Points on a hilly landscape, in no order, each with its height.
From any point a climber takes the steepest step (rise divided by distance) to one of its 3 nearest points. It stops when none of these is higher. Distance is the straight distance between rows; heights are no part of it.
gupog height 604: 103  127  134  90  115  77  107  82  122  76
labiv height 600: 106  68  87  116  80  105  102  121  94  153
feb height 540: 98  127  119  81  119  88  111  74  130  57
bur height 525: 67  103  113  69  98  111  118  68  161  132
Nanuk height 687: 109  76  113  118  77  79  100  81  119  139
Mif height 419: 111  116  120  107  116  83  96  80  105  59
pofis height 619: 114  70  110  119  88  78  100  105  107  145
mebi height 659: 142  108  57  106  59  97  122  46  111  110
dup height 400: 81  83  100  87  67  116  107  159  90  148
Gon height 684: 119  107  104  118  127  91  89  91  83  60
fiba height 486: 108  94  116  104  113  97  105  154  84  126
Rek height 487: 113  119  131  104  115  76  104  87  113  81
Lozu height 680: 95  93  122  98  74  80  108  65  142  128
nibe height 518: 91  127  116  78  122  101  112  73  131  51
ratu height 709: 44  72  68  127  119  80  42  118  78  108
vozu height 228: 120  112  120  110  121  80  96  94  95  70
bal height 454: 88  97  114  85  90  111  106  169  84  134
vegul height 383: 120  102  94  112  129  113  88  125  59  74
roz height 574: 86  125  98  68  99  134  99  155  52  79
nonu height 627: 98  96  96  92  61  107  113  43  141  128
pina height 318: 104  117  109  103  119  96  95  67  108  47
remig height 420: 122  105  107  113  126  92  91  121  70  80
kizet height 707: 100  83  107  104  67  89  106  58  133  134
Vafa height 708: 148  144  58  99  67  83  142  63  121  103
gof height 657: 52  65  63  123  119  104  50  115  67  101
ralok height 466: 120  101  118  109  123  92  101  137  76  106
Zubo height 445: 88  88  80  125  108  98  75  68  85  50
siv height 679: 93  121  138  85  108  77  113  80  142  99
leki height 761: 123  69  87  118  69  90  105  73  109  142
midum height 611: 69  69  64  135  114  101  52  95  68  85
Tapeb height 549: 67  76  75  134  109  95  51  73  88  70
lorup height 597: 79  133  123  63  134  101  122  87  149  88
Nuz height 653: 133  70  60  123  67  106  112  83  98  135
rago height 474: 80  128  119  61  87  125  108  159  62  93
viso height 711: 117  64  88  122  72  91  99  91  106  144
zife height 55: 126  104  126  116  120  74  95  106  94  92
sen height 517: 78  84  58  108  120  136  74  120  51  74
bupob height 645: 100  94  131  104  85  72  103  74  131  126
sulur height 489: 107  82  114  110  102  92  99  148  93  142
valol height 579: 111  111  69  87  55  114  126  38  136  113
vugur height 405: 94  81  108  98  89  101  102  156  87  148
sanif height 737: 115  76  90  116  65  89  104  66  117  133
Mos height 447: 94  99  83  80  62  117  118  41  144  129
Zad height 592: 50  76  55  109  116  124  59  123  53  97
rozu height 515: 110  122  119  99  120  82  107  79  115  59
manur height 639: 156  101  54  117  63  98  124  66  102  107
dafaf height 437: 112  98  82  123  126  105  81  94  69  60
sek height 561: 86  75  62  121  122  120  65  106  53  75
pir height 473: 114  102  115  105  124  100  101  152  74  106
vunel height 686: 91  120  101  77  108  125  100  159  61  85
sibo height 672: 87  129  136  73  116  88  121  80  147  91
Nopi height 714: 85  116  137  76  105  88  118  80  154  113
por height 500: 86  131  107  67  134  106  120  79  136  57
Ziv height 727: 117  80  100  114  67  90  103  63  126  132
bovum height 635: 118  104  67  95  58  107  118  40  127  113
Sim height 373: 114  104  95  99  128  116  94  142  58  79
seki height 521: 85  95  104  81  68  109  116  49  150  129
vot height 526: 98  86  70  121  123  114  71  98  60  67
num height 443: 102  91  79  125  120  103  70  81  74  55
tobiz height 354: 106  110  98  113  115  91  90  75  93  42
kesu height 462: 80  130  112  56  149  113  126  95  149  98
Fabes height 719: 126  80  76  115  58  99  111  53  114  127
gufir height 601: 78  106  119  73  79  113  109  170  85  127
dev height 675: 72  128  125  65  61  112  105  164  76  108
deme height 545: 117  86  121  118  104  80  96  120  100  135
vub height 465: 86  112  91  99  114  103  94  60  114  38
zasob height 236: 126  110  118  115  124  86  95  107  86  80
labef height 348: 112  102  138  111  108  69  101  88  116  107
lag height 541: 90  116  116  78  103  117  105  169  68  105
dun height 741: 98  63  85  106  74  115  104  137  93  151
Vate height 392: 86  108  78  87  111  143  89  137  45  74
lisi height 476: 96  94  68  105  124  137  85  132  45  69
Sige height 507: 111  85  121  110  105  86  99  139  85  136
dage height 475: 104  111  108  85  118  112  103  161  66  103
Zoz height 651: 135  111  63  98  58  105  127  43  119  107
lilif height 446: 96  101  114  86  108  108  104  168  74  119
Zatil height 511: 116  88  124  116  105  74  100  101  107  132
kereb height 644: 77  115  125  65  115  107  125  83  159  121
pifi height 433: 89  102  88  111  112  98  85  62  102  40
dav height 656: 67  107  121  71  61  115  109  161  85  128
taz height 488: 87  120  99  87  119  106  105  69  124  37

For each start below, name the point where the climber stops.
bal -> dev
vub -> gupog
por -> Nopi
kesu -> Nopi
deme -> leki
Lozu -> leki
lisi -> ratu
sek -> ratu
nonu -> leki
Zatil -> leki
valol -> mebi
dage -> vunel
lilif -> vunel
